Each row is a point on a landscape with many peaks, with its height.
A climber steps from a point to the highest of its 2 nearest points, and stops where none of them is higher. Distance is the straight distance between rows; heights are no part of it.
K769: [-19  -2 -13  12   0   1  23   1  31  -7 -10  20   6 -19   0  -8 -11  -3
  -6 -24  -9  22  -2 -14  20  17  -4  -1 -11   9 -10 -35  -4]  height 348
K101: [ 14  -9  14  -2  -8   6  -5 -13  21  26   5 -11  12 -14   1 -17   5  10
  12  -5  13 -12   0  -8  -9  -5   5   7  -5   9 -23   7  -2]  height 182
K548: [ -3   2   3  12 -11  -7  -8  14  24   3   3  11   8 -15 -11 -12  15  -5
  -2  -6  -7  -7 -13  -6  16   7 -24  -8  27  -4 -37 -12  -3]  height 71
K545: [  2  22  -8   5  20 -15   4  16 -38 -10  14  17 -10  -2  -5   5   1  16
   9  -3  -2  13  -7  25  29  -7   3  11 -15 -19 -10 -14  15]  height 357
K417: [ -3 -16   5 -12   2   7   8   9  -3   8  -2 -11   0  19   8   4  -4 -14
  -5   5  -5   3  22  -9 -13  -7  38   5 -22   2   9  19   2]  height 299
K552: [  2   0   3  14  28   3   7  28  24 -13   3  -6  26 -25   5   4 -16   2
   9 -17  12  -4  -7  -2  10   1  -2  -7   6  15   1 -25  -6]  height 440
K790: [ 12 -12   2  16 -23   9 -13 -11   5  15  -8   6  15  26  11  -3   8  -2
  -7  -5  -3   4  32  -3 -25   9  13 -14  -4  21   8  13 -12]  height 362
K164: [ 11 -14  20  -4 -37   0  -5  -8   6  16   4  -9   6   5  -7 -15  10  13
 -11   4  -2   4  21  16 -29  15   4  -9 -14  -3  16   3  -8]  height 142
K201: [  7   7   6  -9   5  11  10  -9  -3   4  17  -3   7  14  24   8  -6  -6
  11  11   7  -8   1 -12   4  -7  20 -17  -7  13  13  23 -19]  height 211
K569: [ -9   1   1 -17 -32  -8  -5 -27   3  16  -2 -20 -14  10 -12 -13  10  -8
 -18   9 -13   7  -5   0 -26   9   2  -2 -11 -22  27   8  -9]  height 478
K408: [  3   9  28  14  -2   0   3  13   2 -17   6   7  11   6  18  21 -18 -10
   2  14  12   0  12  -1   5  -7  -6 -33   4  15  13  22 -10]  height 236
K976: [ -3 -10 -15 -25  -2   1  -7 -18  10  13  15  -5  -7 -16  -6 -21   4  14
   5 -11  -3  -4  -1   7  -9  11  14  18 -11   8   8 -25  15]  height 570
K912: [ -1   8 -23 -17   2  -7  -4 -24  -4  32   0   4 -19  10   0  -7  11   4
 -12  -3 -16   3 -15  -7   5   5 -11   5  -5  -8   3 -10  -3]  height 521
K632: [ 13  -1   2 -17  -8   3 -14 -20  -6  16  13 -16  14  25  17  -9   7   9
   5   5   6  -5   4  -1 -30  -5   8 -13  -3   9  18  11 -31]  height 385
K44: [ 11  -9   5 -14  21  12   4  -4  13   8   1 -15   0  -6   2   2   5  -1
  -1   5   2  -9  -7  -9   8  -3  -5  -6   4  -3  -9   5  -4]  height 193
K511: [ -1  15   4  14  22   0   7  30 -21 -16 -14   0  -1   8   2  23  -3  -6
   1  18  -5  11  -8   5  22  -7 -10  -8   3  -9  -8  22  -6]  height 42
K245: [ -2  10  -9  15  29   6  -2  13   2  -5 -20   1  13 -18   9  11   0  15
   7  -9   2   3  -8   8   6   8   7   8  -2  18  19  -9 -10]  height 547
K670: [  3  -1  18   2   6   1   6  34  10 -16  10  -9  16 -13   1  10   2  -1
  -7  12   3 -10   4  24  -4   9  -4 -26  10  -4  12  -4  -9]  height 462
K685: [ -1  13  -5  13  18   2  11  10  -1 -17  -3   9  13 -20  13  12 -11  17
  13  -7  12  -4 -12   9  14   6  14   3  -9  16  21 -10  -6]  height 526
K521: [-13 -10  11  11 -29   4  18   4  22 -10  -5   9   0 -15 -15  -7  13 -13
 -11  14 -17   6   7   4  -5   9 -17 -16   8 -13  -2  -6 -13]  height 406
K614: [  1  -6   2 -22 -20  -3 -12 -26   3  21  19 -17  -2  -5  -4 -25  13  12
  16  -8  -3  -3  -4   8 -14   8  13  21 -11  -2  -8 -11   9]  height 549
K866: [-11  -1  13  19 -37   8  15 -21   3   0 -15  16  10   9 -11  -2   3  -4
   9   2   4  12  29 -14 -26  10  17   2 -14   4   1  27 -26]  height 393
K63: [ -8  -3 -16 -12  16 -22  -7  -8 -25  -7  17   6 -22 -13 -28  -5 -17  11
   4  -4   8  -1 -10  12   4  -3 -13  25  13   8 -10 -28  16]  height 329
K749: [  3  28   3   6   4 -13   3  13 -39 -11  10   7 -12  12   5  17  -1   3
   5   8 -10  10  -8  13  28  -5  -1  -3 -13 -25  -6   4  14]  height 379
K213: [  7 -16   5 -18   4  -9   0   4 -12  11  -2  -8 -26   9 -19  -2  -4 -14
 -17  18  -6   9   2  -6  -4 -15  -8  -1  -5 -27  -6   6  13]  height 494
K754: [  4  16   8   8  20 -10   1  26 -18 -11  -2  12  10  -6  -7  10   9   5
  15  -5  -4   6 -18   9  28 -11  -7  12   9   3 -16  -1   7]  height 55
K908: [-11   2   4  -5  17   2   0  29   3 -26  29   3   4 -15 -14   8   5  -2
  10 -13  -2  -5  -1   5  16   8  -3   9  15   1 -12 -21  17]  height 396
K10: [  3   6 -28 -22  29  -9  -4 -20 -15  19  -3  -2 -14   7  -4  -3  -9  13
   0  -4  -1  -2 -27 -13   2   0  -5  11  -9  -6   3 -13  -6]  height 538
K205: [ -4  19  10  -1  -4  -2  -1  -3 -20 -23  29   1   5  -6   9   5  12   5
  15  -5  -4 -13  -2  14  12   5   7   1   5   3  14   2  18]  height 400
K93: [  4  17   5 -10   2   2 -13 -19 -11  -4   1 -18   6  12  13   3   7   3
   7  13   6 -12 -18  -1 -10 -10 -21 -14  16  -2   8  24 -14]  height 351
K804: [ -1  12  -3  -8  15 -12 -10   1 -31   5 -19   5 -13  31  -5  15  -1 -15
  -7   8 -13   4   0  -5  -3 -14 -19  -2   9  -5  -2  21   6]  height 441
K253: [ 13   8  14  14  -1   1   1   3   7 -14  13   3  27  -7  14   3  -5  10
  21  -5  21 -10  -1  -3   9 -10  -6 -12  15  20   3   1  -1]  height 523
K496: [  2   4  -4 -25 -16  -5 -13 -23  -2  15   2 -19   3  16   4 -17  23   3
   4   5 -13  -7  -4   0 -15  -5   1   9  -1  -5  -4   0   7]  height 525
K859: [  0   8  15   9  16 -11   5  32 -21 -26 -22   7 -14   4  -8  14   0  -9
  -2  20   0   9 -12  16   2 -11 -18  -7   4 -23   2  22  -2]  height 33
K524: [ -2  32   6  -7   6 -15   0   2 -36  -7   1   1  -8  17   2  13   8   2
  12   7 -14   2 -18   6  15  -6 -10  -3  -1 -14   0   9  11]  height 401
K368: [ -9  -2  -9   0 -28  18   2 -30  10  20  -2   1  -4   3   0  -5  17  -3
  -8  -2 -15   3   8  -8  -5  18   4  -6  -3   2  13   6 -18]  height 428
K736: [  1  23   6   3 -14 -15 -11 -13 -13 -11  25   7   2  -7  21   7   8   5
  20 -11   0 -15  -9  11  11   6  16   2  -6   3  22   1  20]  height 423
K586: [-10 -14  -4  23 -10  -2  13  -9  39  -3  -7   6  11 -27   0 -17 -11  -1
   0 -21   5  10   8 -19   9   5   3   8  -3  21 -13 -26   1]  height 337
K416: [ -5  -2 -12  16 -23  15 -18 -33  10   5 -12  14   9   4  13 -22  15   9
   5  -7   6  -7   0  -3   0  14  -7   2   5   5  -2  -8  -7]  height 399
K447: [  5   3  16  -9 -18   4 -16  -5 -13 -21  20  -7  19  17   5  -7  17   2
  12   5   3 -14  21  16 -14 -12   0  -1  14   8   5   2  12]  height 444
K335: [  1 -16  13   0 -25  -9  -3   0  18  -5 -11   3 -11  -9 -11  -7  13 -11
 -24  17  -9  -4  -5   8 -13   3 -30  -8  15 -19  -5   9  -7]  height 439
K270: [  2  19  -7   1  -7 -12  -9 -26 -11   0  11   4   7  11  32  -2  -1   2
  25   6  18 -19 -22 -14  -1 -10   2  -6   1  11  17  14 -20]  height 477
K768: [  5 -13   7  14  14  13   5  15  29   5  -8 -20  13  -2   5  12 -16 -25
 -11  -8  -4  18  16 -26   5   1   6  -7  -3  -1 -17  11  -3]  height 310
K711: [ -4  -7 -20  15  11   3  -6  -8  20  13 -17   5   0 -28   2   1  -8  15
  -7  -7  12  -4 -15  -5  -3  17  -8   3   7  16  11 -14 -15]  height 598
K902: [  5   7  21 -11 -18  -1  -7 -13 -17 -20  38   0  17  11   7  -2  14   7
  21   1   5 -10  11  11  -1  -8   7  -5   4  11  10  -2  12]  height 418
K292: [ 14 -10   9 -10   3   5   1   0  12   1  28  -4  19 -16  -2  -6   5  19
  13  -6  19  -7   3  10  -7   2   6 -12   4  16  11 -18  -3]  height 524
K410: [ -5  -2  10 -17 -12 -10 -11  -3 -13 -21 -14   0  -8  14   4 -11  11 -12
   2   8   2  -6  11  13 -36 -11  -7  -1   0 -12  38  11  17]  height 539
K946: [  2  -6 -30 -10  10  23   4  22 -16 -15 -10   2 -27  13  -2  15 -17 -13
  -8   2  22  12  -6  -7 -14  -7   7 -16 -15 -31  17  20   0]  height 590
K714: [-15   7   0  18  14 -16   6  22  -5 -31 -10  -3   0 -27 -17  14 -31   8
   5   2  -1  12 -15  22   9  -2  10  23  11  30 -22 -25  -6]  height 82
K193: [  1  11  -7 -10  -8 -16   6 -27 -14   4  21   3   7   7  32  -5  -6   0
  20  -1   7 -20 -21 -17   2  -8  18  -1 -12   7  22   0  -9]  height 461
K561: [  0 -10  11 -21  -2  -5  -1   8  -9 -12  19 -12  -7   5 -18   1  13 -10
   0   6 -14  -3  12   8   2  -5  -2   7  10 -10 -11  -2  32]  height 359
K673: [  2  -7  -1  13   1  12   7  -9  36  17  -4   1   5 -12   5  -6  -8  -1
  -3 -18   5  10   2 -24  10   6   9   7 -12  14 -18  -2  -3]  height 328
K381: [  0  -3  31  20 -41  -1   8  -1  17   5   5  -3  19  -9 -11 -11  13   8
   0  -3  -4   2  30  10 -13  10   5   1  -8   1 -20   2   6]  height 161
K119: [ -1 -12 -24   3  16  -5  -1 -14   6   6 -25   2 -16  -3   0   6 -30   7
  -6  -2   6 -10 -12 -14  -6  -5   2  22   7  31  -8 -11  -6]  height 647
K7: [  1   1 -19 -18  -4  -1   1 -23 -15  30   1   0 -25  22  -9   1   0 -10
 -27  -1 -21  12   1 -12   7   6   2  -2 -13 -20  -2   2  -7]  height 501
K558: [ -6   4  -5  -3 -27  -2   6 -17   3   6   3  12  -6   4 -14 -13  22   7
  -1   6 -21  11   0   6  12   7 -30   3   8 -14 -17 -12   1]  height 300
K314: [  5   0  -7   6   7   9  -9   1   2  -3  -5   4  22  11  20   2  10   7
   7  -9   1 -12  17  -2  -6  -1   5   1   8  28  11   2   6]  height 398
K263: [  3 -15 -31 -10   2  26   5  14  -9   0  -2  -6 -30  17  -3  12 -19 -15
 -19  -2   5  17  -1 -12 -11  -5  21  -4 -15 -28   3  17  -6]  height 520
K361: [  6 -12  28  10 -47   2  -4 -10   9   7   3  -1  15   1  -6 -19  12  10
  -2   5   3   2  23  15 -21  12   2  -7  -4  -6 -11   7  -2]  height 153
K383: [  8  10  -2  -6  14  10  12  -3   0  -5   5  -7   2   2  17  11  -7   2
   9   6   9  -8  -8 -12  21  -3   4 -12   0   1   4  12  -8]  height 202
K791: [  3   3  10 -25  -2   1  10  -9 -16 -10  20 -17  -6  11  -1   0   8  -6
  14  10 -13  -4   3  -1   1 -11  13   9  -5 -10  -6   3  22]  height 341
K601: [ 14   5   4 -13 -11   4 -21 -28  -4   7   3 -14  15  22  19 -15   9   4
   8  12  16 -12  -4  -2 -19 -11  -8 -12  11   3   1  15 -24]  height 369
K933: [ -2 -12  19   5  10  -3   6  43  20 -24  -3 -13  10 -10  -4   9  -6 -18
  -9  11   3  -6   6   9  -4   6  -7 -25   9 -12   4   3  -7]  height 433
K483: [-10   4  20  -2  -5  -3   5  26 -13 -37  14  -4  -4  -2  -2  15   4 -13
   4  12  -3  -4   8  20   5   0   0  -7   4 -13  12   1  19]  height 13
K479: [ -3  -5 -27 -19   7  21   2 -17   1  25   2  -8 -11  11  12   1   3  -5
 -23 -16  -8   0  -6  -8   2  17  27  -3 -11  -1  11  10 -19]  height 435
K888: [  1  -7  -8   2   6 -13 -10  -5 -14  11 -20  18 -27  22  -9  15  -2 -18
 -20   6  -9   7  10 -11  -3  -3 -20  -4   6 -10  -4  22   4]  height 470
K90: [ -4 -10  -3  -5 -12   9   2   7   7   5  -4  -2   0   7   3   0  11  -9
 -16  -2 -22  -2  26  10  -1  12  13   2  -1   6  14  -2  22]  height 272
K137: [  3  -4 -20   1  16   3   3  25 -19  10  -7   4 -15  16  -9  13 -11  -7
 -26   6  -4  10  11   2   7  -2 -10  -3 -11 -28  -6   1   5]  height 544
K440: [  3  28 -11   3  -1  -6   2  -4 -13  -4  15  -1 -15 -14  20   7  -7   9
   9   1   6  -5 -31   8  22  12   8  -5 -22 -17  10   0   5]  height 474
K956: [ 12 -10  23  11 -17   9  -6   0  27  12   9 -14  20 -19  -2 -16  10   9
   5  -7  15  -3   6  -4  -6  -5  -2  -1  11   5 -35   1   4]  height 177
K139: [ 11  17   4  14  -8 -11 -11 -15  -7  -5   9  12  13   1  22   3  -7  11
  25   1  21 -19 -13  -2   6  -6  -4  -9   4  23  15  10  -7]  height 496
K757: [  7 -13  19 -18 -16   5  -1  -6   5  14  13 -19  -1  -4  -6  -8   5   3
 -12  10  -5  -2  13  19 -23   6  13 -12  -9  -9  21  -1  -1]  height 132
K969: [  2  16  -9 -26   8   0  -9 -15 -10   5   7 -21  -5  -5  -9  -7  12  12
   5  -1   1  -6 -27  11  -6   5 -16   2   4 -12  17 -18   4]  height 114
K236: [  0 -11 -26  16   1   5 -13 -20  10  11 -19   5   1  -8   8  -5 -11  11
   1  -2  14 -14  -4  -8 -14   4   3  13   6  26   8  -8 -12]  height 622
K610: [ -9   1   1  -8 -34   8   3 -30   7   8  -9  -7 -15   2 -13  -1  12  -8
 -19   8  -6   8   0  -3 -16  13  -6 -10  -1 -18  22  18 -26]  height 452
K852: [  2  -2 -12 -20  18   1  -4  11 -20 -14 -12   7 -28  15  -4   4  -6 -17
 -10   8  18  12 -10 -10 -18 -12  -9 -11 -11 -39  16  17   2]  height 522
K295: [ -1 -10  15  10 -15   0 -19  -2  10 -13 -25   6  -8   9   2  -9   3 -21
 -12   8   6  -1  11  -4 -23 -12 -15   0  16   3 -11  26   7]  height 319
K589: [  0  20  -6 -17  16 -12   0  -6 -33   8  -6  -4  -7  28   0   8   8   0
   0   9 -16  -3  -8   0   4 -12 -14  -1  -1  -9  -4   9  10]  height 421
K858: [-16   2  -3  12   0  12  27  10  21  -5  -4  16   5  -6  -5   3   1  -9
  -7  -9 -25  23  13  -9  26  17  -8  -9  -4  -1 -13 -22  -4]  height 361
K144: [-20   1  -2  18 -14  10  16  13  18  -1  -5  15   4  -8  -4   6  12  -7
 -14  -2 -22   5   4  -2  12  25 -14 -13   4  -1   3 -15  -9]  height 378
K918: [  5 -10 -14   0  12  -8   9  -9   9  28   7  24 -13 -10 -11  -7  -9   6
  -9  -6   1   8  -6 -12  25  -1 -17   5  -3  -6 -26 -15  -2]  height 648
K394: [  4  25  -9  -1  -5 -19 -12  -7 -11   4  23   2 -12  -4  29   7  -6  -2
   5  -9   3 -16 -25   5  18   9  24   0 -22 -11  15   1  20]  height 450
K85: [ -5 -13 -24 -13  -5  25   8  -5  -5  16   2 -12 -23  12  -6   4 -10 -17
 -28  -5  -5  14  -2  -4  -6  14  32  -8 -17 -22  11  20 -19]  height 468
K800: [-12   6  -2  26   7  -9   6   9  -8 -24  -8  -2  -1 -29 -13  12 -17  15
  15   6  -1   1 -17  20   1  -6   8  22  11  28  -6 -16  -5]  height 86
K240: [ -1   2 -15  -2  13   2   0  -5  -1  -6  -8   5  10   9  19   2   5   6
  11 -13   0 -18   3   0   0  -3  16  13  -5  22  17  -6  10]  height 414
K535: [  2   7 -27   8  19   6   5  37 -29  -3  -9   4  -8  18   0  28 -18   2
 -16   6   1  12  16   7  12 -14  -8  -2 -13 -24 -12  10  -3]  height 495
K319: [ -7  -3  -1   8  -6   8  -7  12   3   1  -8   1   8  -1   3   5  21   5
 -15  -3 -19  -6  20  22  -5  20  -3  -6   0   8  22  -7   6]  height 256
K920: [ 13  10 -20  -6  41   2  12   2 -16   7   4   6 -11   7   4  12 -18  10
   0  -1  11   0 -16 -14  23 -14  -5   1  -7  -9 -13   0  -6]  height 572
K57: [  4  -7  17  -6 -24  -5 -13  -3 -10 -22  -3  -1   5  14   1 -12   7  -8
   5  10   4  -8  22  17 -33 -15  -5   0  12   6  19  15  18]  height 487
K943: [  2  -3  -8  22  19  -2   2   4  13 -17 -13   1  22  -8   9   3 -19   3
  18 -18  13 -12   6  -8   1 -14   8  14   8  34   4 -18  10]  height 479
K233: [ -4   1  -3  14  10  -7 -10   7 -10  -9 -11   3   2 -28 -13  -2  -2  19
  19   3  12  -8 -23  16  -3  -2  -7  19  22  15  -1 -12   0]  height 92
K608: [ -7  -9  -6  27  -1  -1 -19   9   5  -6  -9  -5   8 -26  -9 -11  -9  12
   8  -3  18 -17 -14   9 -11   2 -13   9  29  21  -9 -22  -2]  height 85
K923: [  3 -10 -12  -2  29  -9   6  21  10  15  10  14  -1  -8 -10  -1 -14   4
  -6  -8   5   5  -3  -6  31  -2 -15   4   0 -12 -30 -24   6]  height 626
K843: [ -9   2  -8  15  21  -3  -3  33  15   1  -8   6   8 -14  -6   3   7   2
  -6 -15 -11   5 -10   3  16  17 -10   0   7   1 -14 -19   2]  height 67
K746: [ -1  -4  14 -25  -9 -15 -12 -11   2  -3  -9  -3  -9   9   2 -23  13 -15
  -6  -1  10   4  -2   4 -43 -13   5   2 -13 -22  37  17   7]  height 595
K34: [ 10  -3 -11 -14   5  10  -5 -14  -8  14  11  -5  16  16  17  -3   4  11
   3  -6   5  -7   0  -5 -21   5  20 -14  -8  19  34   1 -30]  height 402
K228: [ -2   0  -8  -3 -28  -2  -8 -24  -3  11   2  17  -7  10  -7 -22  20   5
   4  -3 -12   3  -1  -5  11   0 -21  15  11  -4 -28  -8  14]  height 309
K132: [ 10  -2  14  -7  11   6   1  15  13  -1  19 -11  19 -20   1   2   5  13
   5   6   7 -14  -6  15  -4   9  -9 -24  13  -1  14 -10 -12]  height 497
K306: [ -7  -1   3  23  16  -5   7  17  14 -31 -11  -3  19 -29   4   7 -34   3
   8 -13  12  -1  -3   1   2  -4  10   9   4  27   4 -32  -3]  height 460
K239: [  0 -10  10  18 -29   4  -1 -15   9  17  -8   6   9  14   5  -2   4  -4
  -4  -3  -2   6  35  -8 -23  13  21  -7 -12  10   0  22 -19]  height 376
K99: [ -7   7 -21 -10  12  -7   8 -13 -15 -14  -4   5  -9  -2  10  -2 -12  15
  14  -7  -1 -17 -11   9  -3  -2  21  19 -10  16  27 -19   7]  height 432
K208: [ 13   1  19   1   5  10   3   1   6  -3   6  -2   8  10  14  20 -14  -9
   5  10  12   0  11  -6  -6  -9   1 -28   6  17  15  23 -22]  height 223
K135: [  0 -11   6  10  -6   0  15   2   8  13  -7  14 -11  17 -12   6  -5 -15
 -22  -1 -20  16  22 -18  23  -4   1   4  -9  -7 -25   3  12]  height 446
K613: [  8 -18  36  -4  -5  -5   3  12  15   6 -10  -4  -5  -5  -6  -5 -12  -7
  -2   4  19   7  13   1 -32 -10  12  -2 -15 -11   7  26  -1]  height 518
K438: [  1  -2  -2  19 -21  11 -21 -13  12   5 -12   9  16   7  10 -17  22   6
  -1  -5   1  -8   9   1   1  11 -14  -1  15  10 -11  -6  11]  height 384
K82: [  0 -13 -15 -11   3 -12  -9 -14  -7   7  12   7 -18  -8 -19 -18  -5  11
   8  -1   6  -3 -10   0   1  -2 -17  26  15   6 -18 -24  18]  height 321
K932: [  1  25  -1  13   9  -3   6   0 -14 -10   3   5  -3 -19  15   9  -1  16
  13   0   4   5 -24  17  23   5  11   4 -15  -5  18   0  -2]  height 498
K867: [ 11 -17  37   1  -6  -2   9  22  18  -8   3 -14  11  -8 -12   0  -5  -8
  -2   8   9   2  21   5 -15 -10  10  -9  -3  -2  -4  11   8]  height 482
K784: [  0  -4 -15   3  15   5  -1  12  -6  12 -15   9 -18  15  -7  18  -6 -12
 -25   2  -9   9  10  -8  16  11 -10  -5  -1 -16  -8  11  -2]  height 507
K855: [ -3  -4  29  15 -24   0  11   6  30   6  10 -10  16 -18 -15  -6   6  -5
   2  -7  -7   8  15  -8   4   5   0   3  -2   2 -32  -3   5]  height 170
K803: [  1   2 -13  16  24  11  -7   5  16  12 -19   2   7 -21   6  13   4   5
  -9 -13   6   1 -14  -8   4  15  -5   0   8  17   7   0 -17]  height 575
K602: [  4   3   8  24  -5   0   3   4   5 -24   6  10  23 -16   8   3 -20   5
  26 -10  21 -16  -3  -6   6 -13   2   7  19  31   3  -6  12]  height 499
K514: [  2  -6 -15 -17  11  16   0 -13  -3  22   7  -9  10  12  16  -6   6  -2
 -10 -10  -1  -5  -1  -6 -10  11  31  -4  -9  11  23   8 -23]  height 416
K172: [  9  -4   5   6  12  12   9  -4  28  21  -2 -16  10   3   8   6 -13  -9
  -6 -16  -4  13   9 -30   9   2  18   9 -15  10 -26  12  -9]  height 322
K770: [  5  -7  26 -23 -10 -11   0  -5  -3   3  -4 -13 -11   7  -5 -12  -2 -13
   3  11  13  -1   7   0 -37 -17  15   2 -15 -16  19  27   3]  height 554
K523: [-15  -5  13  24 -27   8  26 -13  10  -3 -22  15  -1   6 -15   6   1  -8
   7  -1  -6  19  25 -20 -15   2  19   8 -16   0  -1  23 -10]  height 405
K72: [ -9  -7  -8  24  -8  -7 -15  11  17   2 -12  12   4 -27 -14 -11   2   3
   3 -11   5 -10 -18   0   0   7 -20   5  28  14 -22 -20   1]  height 79
K640: [ -1  -7 -13  -3 -15  -8 -15 -23  -1  15   6  16 -13  -4 -15 -25   8  10
   6  -8   3   1 -10  -2   6  -2 -21  21  16   1 -25 -18  17]  height 316
K744: [  2  -8  11 -11   1  10  18   8  -3  -1   6 -14  -7  12   6   4 -15 -10
   2  16   1   1  15  -5  -7 -13  28  -4 -21  -9  11  15   5]  height 313
K24: [ -8  -3  -9   3  -4   5  25  -9  -8  12   1  27 -14  11 -17   3  -4  -3
 -16   5 -13  22  24 -10  24  -4  -5  -4 -17 -16 -18  -4 -11]  height 467
K165: [  1   4   2  12 -15  10 -28  -4  -2  -5 -21  -1  15  14  11  -9  18  -1
 -10   4  -1 -11   4   9  -6   4 -23   0  26   5 -19  13   7]  height 363
K484: [  0   4  -1   6  17  -3  -2  29   1   4  -9   3   6  -2  -5  12   8   1
  -7  -1 -11   1  -5   1  17   6 -16   6  15   1 -13  -5   7]  height 61
K123: [  5  17   3  21  27  -4   7  28 -16  -4  -9  13   5  -1   5  18  -1   6
   9   5  -2  21 -18   2  32 -10  -1   2  -6  -6 -19  12 -10]  height 49
K157: [  2 -17   5   8  19  13   5  21  13  -7 -13  -9  -4   9   0  21 -16 -27
 -11   5   6  15  10 -17   1  -5   0 -10   7  -9  -9  17  -4]  height 293
K489: [ -2  20  -7 -13  -3  -8 -20 -14 -18 -13  11 -12   5  -3  -7  -8  19  17
  20  -1   4 -11 -23  16  -9  -2 -17  11  18  -6   7 -13   9]  height 106
K974: [ -7   3 -16   4 -24  13   0 -44   5  13  -7  13   3   9  10 -12  19   4
   4  -1  -6   3   2 -16  -5  15   1   4   2   1  -1   7 -26]  height 413
K959: [ -1   3   9   6  -5   8 -19   0  -4  -9 -22   1   5  22  10   0   7 -11
  -3  10   1 -10  12  -1 -15 -14 -15  -1  25  15  -8  24   9]  height 340
K604: [  7  -4   5 -30   2  12   8  -6   2  15  23 -29   4  -7   0 -11   7   8
  -5   4  -1  -6   0  12  -6   6  15 -11 -13 -10  19  -8  -3]  height 124
K700: [ -7   9 -16 -16   1 -11  13 -24 -13 -11  13   1  -8  -4  18  -8 -12   7
  17  -2   6 -20 -22  -4  -2  -7  23  11 -14   6  21 -15   1]  height 445
K675: [ -1 -11  -6 -16   3   4  -9 -10   4   3  18  -6   3 -19   1 -12   6  18
   6  -8   9 -10   2  16  -8   7   8   7   0  16  19 -26  10]  height 550
K476: [  2  -7  15   6  13  10  12  25   8 -21  -5  -6   1   8   6  20 -23 -24
   3  18   6   8  10 -13   8 -13  -4 -12   0  -6  -7  20   5]  height 277
K541: [ -6   3 -11  18  32  -8  -3  41   6  -4 -17  13   6 -17  -3   2  -8   3
  -4 -18  -6  18 -12   8  18   8  -2  11  -5   2 -17 -25  -7]  height 72
K80: [ -4  -4   4 -15  12   3   4  10   2 -15  24  -3   2  -9  -8   3  11   3
   5  -6  -6  -4  10   8  13   0   3   9  12   2 -12 -12  24]  height 377
K402: [ 12  -6   5  -9   8   7  -6 -11  10  13   2  -8   6 -12   0 -11   8   8
   8   2   8 -12 -13 -11   3 -11 -16   3  14   3 -15  -2   4]  height 188
K950: [ -2   6  -4 -22 -22  -6 -16 -24  -1  16  -2 -25  -3  18   0 -11  19  -6
 -11   9 -13  -1  -7  -2 -28   0  -3   3   1 -16  14   8  -5]  height 503
K54: [  3   1  15 -21  -7   0  17  -7  -9  -3  14 -21  -4  10   5  -1  -2  -5
  13  17  -3  -5   5   2  -5 -15  21  -3 -12  -9   0  19   8]  height 327
K177: [-12   0  17  22 -23   9  25  -5  18   4 -10   3   8   3 -11   5  -4  -8
   1  -5 -18  20  26 -23   4   4  12   9 -14   5 -18  14   1]  height 417
K667: [-11  -1   4   3  18  -3   3  23  17 -28  27   0  15 -32  -8   2 -10   1
  16 -13  15  -7  -8   6  12   4   1   0  10   8  -6 -26   4]  height 419
K633: [ 13   0 -16  -5  35  11   8  17   1  12   3   1  -4   7   1  10 -15   2
  -9  -1   3   6  -2  -9  28  -7  -8  -1  -4 -15 -25  -7  -1]  height 597
K294: [ -5  -5   9  12 -22   1  18  -6   8  14 -10   9  -5  11  -9   0   6  -8
   0   0 -21  15  19 -18  14  -2   5  13 -10   1 -29  10  10]  height 431
K897: [ -9  17  -6  -6  18 -19  -4   5 -33 -15  23  15 -17 -13 -21   0  -2  14
  16  -7   6   8 -14  17  15  -1  -3  19   0  -5  -9 -23  15]  height 342
K763: [ -6   6  -6   0   3  -9 -23   1 -11  -7  -3  -1   1 -13 -11  -9  16  17
  15  -1   8 -10 -27  12  -3   1 -19  16  25   1  -7 -13   6]  height 99
K621: [  6 -14  11  -6 -11  -3  -2  -1  10   6 -10  -7 -16  -3  -9  -1   7 -11
 -20  15 -11   2   0  -3  -4  -3 -20  -7  10 -18  -5  12   5]  height 464
K936: [ -3 -16   2  -3 -11   6   3   6   8  13  -4  -4   4  12   6   0   3 -11
 -10  -1 -16   3  33  -1 -11   5  30   1 -20  12  16   6  10]  height 286
K118: [ -3  -5  13   1  -2 -12  -8  31  24  -9  10  -1  11 -11 -17  -8  10 -13
  -9  -6 -12 -13  -1  -1  13   5 -17  -8  27  -3 -33 -11   6]  height 66
K315: [  0   8  -7 -34   4   7   2 -20  -3  11  20 -25   1  -3  -1 -12   8   9
   6   5   2  -8 -18   9  -9   0   8  -6  -9 -10  23 -21  -2]  height 119
K839: [ -4  -3 -10  -7  -8   0  15 -20 -16  25  -1  16 -23  14 -15  -2   3  -6
 -20   6 -23  17  15 -11  17   1  -5   0 -17 -18  -7   4  -8]  height 483
K452: [  4 -14 -19   1  11  -5   5 -21  17  20 -12  10 -21 -12  -8  -5 -22   6
 -10  -8   6   2 -13 -22   9  -3  -3  12  -2  15 -16 -15  -6]  height 669
K751: [  4  12 -26  -5  36 -11   6  -5 -28  10 -11   7 -22   2  -3   6 -21  17
   0  -2  11   1 -28  -2  12 -12  -2   7 -14  -2  -1 -11 -10]  height 553
K185: [  7  -3  -1  14  -2   9 -16   5   2   3 -12   1  22  23  12   9   7   1
  -7  -3  -2  -2  26   2 -18   2  -1 -19   9  25  13   9  -6]  height 374
K638: [  2  -7  -8 -16  12 -13  -5   2 -17   3 -14   9 -29  16 -15  -1  -2 -18
 -24   7  11  13  -4  -4 -10  -9 -13  -8 -12 -43  11   7   9]  height 489
K747: [-13  -2  -7  22  25 -18   2  32   5 -15 -27   5   4 -23 -13   4 -24   7
  -3 -13  -3  19 -10  16   9   1   7  26  -5  17 -13 -33  -1]  height 77
K637: [  1  11  20  12  -6  -5   5  17  -1 -19   2  -1  -6   1  21  19 -19 -15
   6  19   5   0   0   1  12  -5  -7 -21   3  -3   7  25   2]  height 254
K491: [ -5   2  15  -2   4 -11   4  32 -20 -31 -12   2 -10   1  -5  12   2  -8
  -1  13  -5  -1  -5  19  -4  -5 -12   0   8 -18  15   8  17]  height 24

Where does a climber stop that starts at each point below?
K959 -> K976
K744 -> K253
K233 -> K213
K228 -> K137
K632 -> K946
K866 -> K452
K361 -> K213
K123 -> K213
K295 -> K976
K483 -> K452
K839 -> K452

Call two points neighbours if one is among the 2 nearest of the other. Go from one point of each pair to the other, from neighbour to neighbour, staying as high as possible. Name the lowest point that can't be avoided.
K976 and K253 -> K790
K452 and K946 -> K93
K976 and K452 -> K205
K213 and K946 -> K638
K976 and K746 -> K933
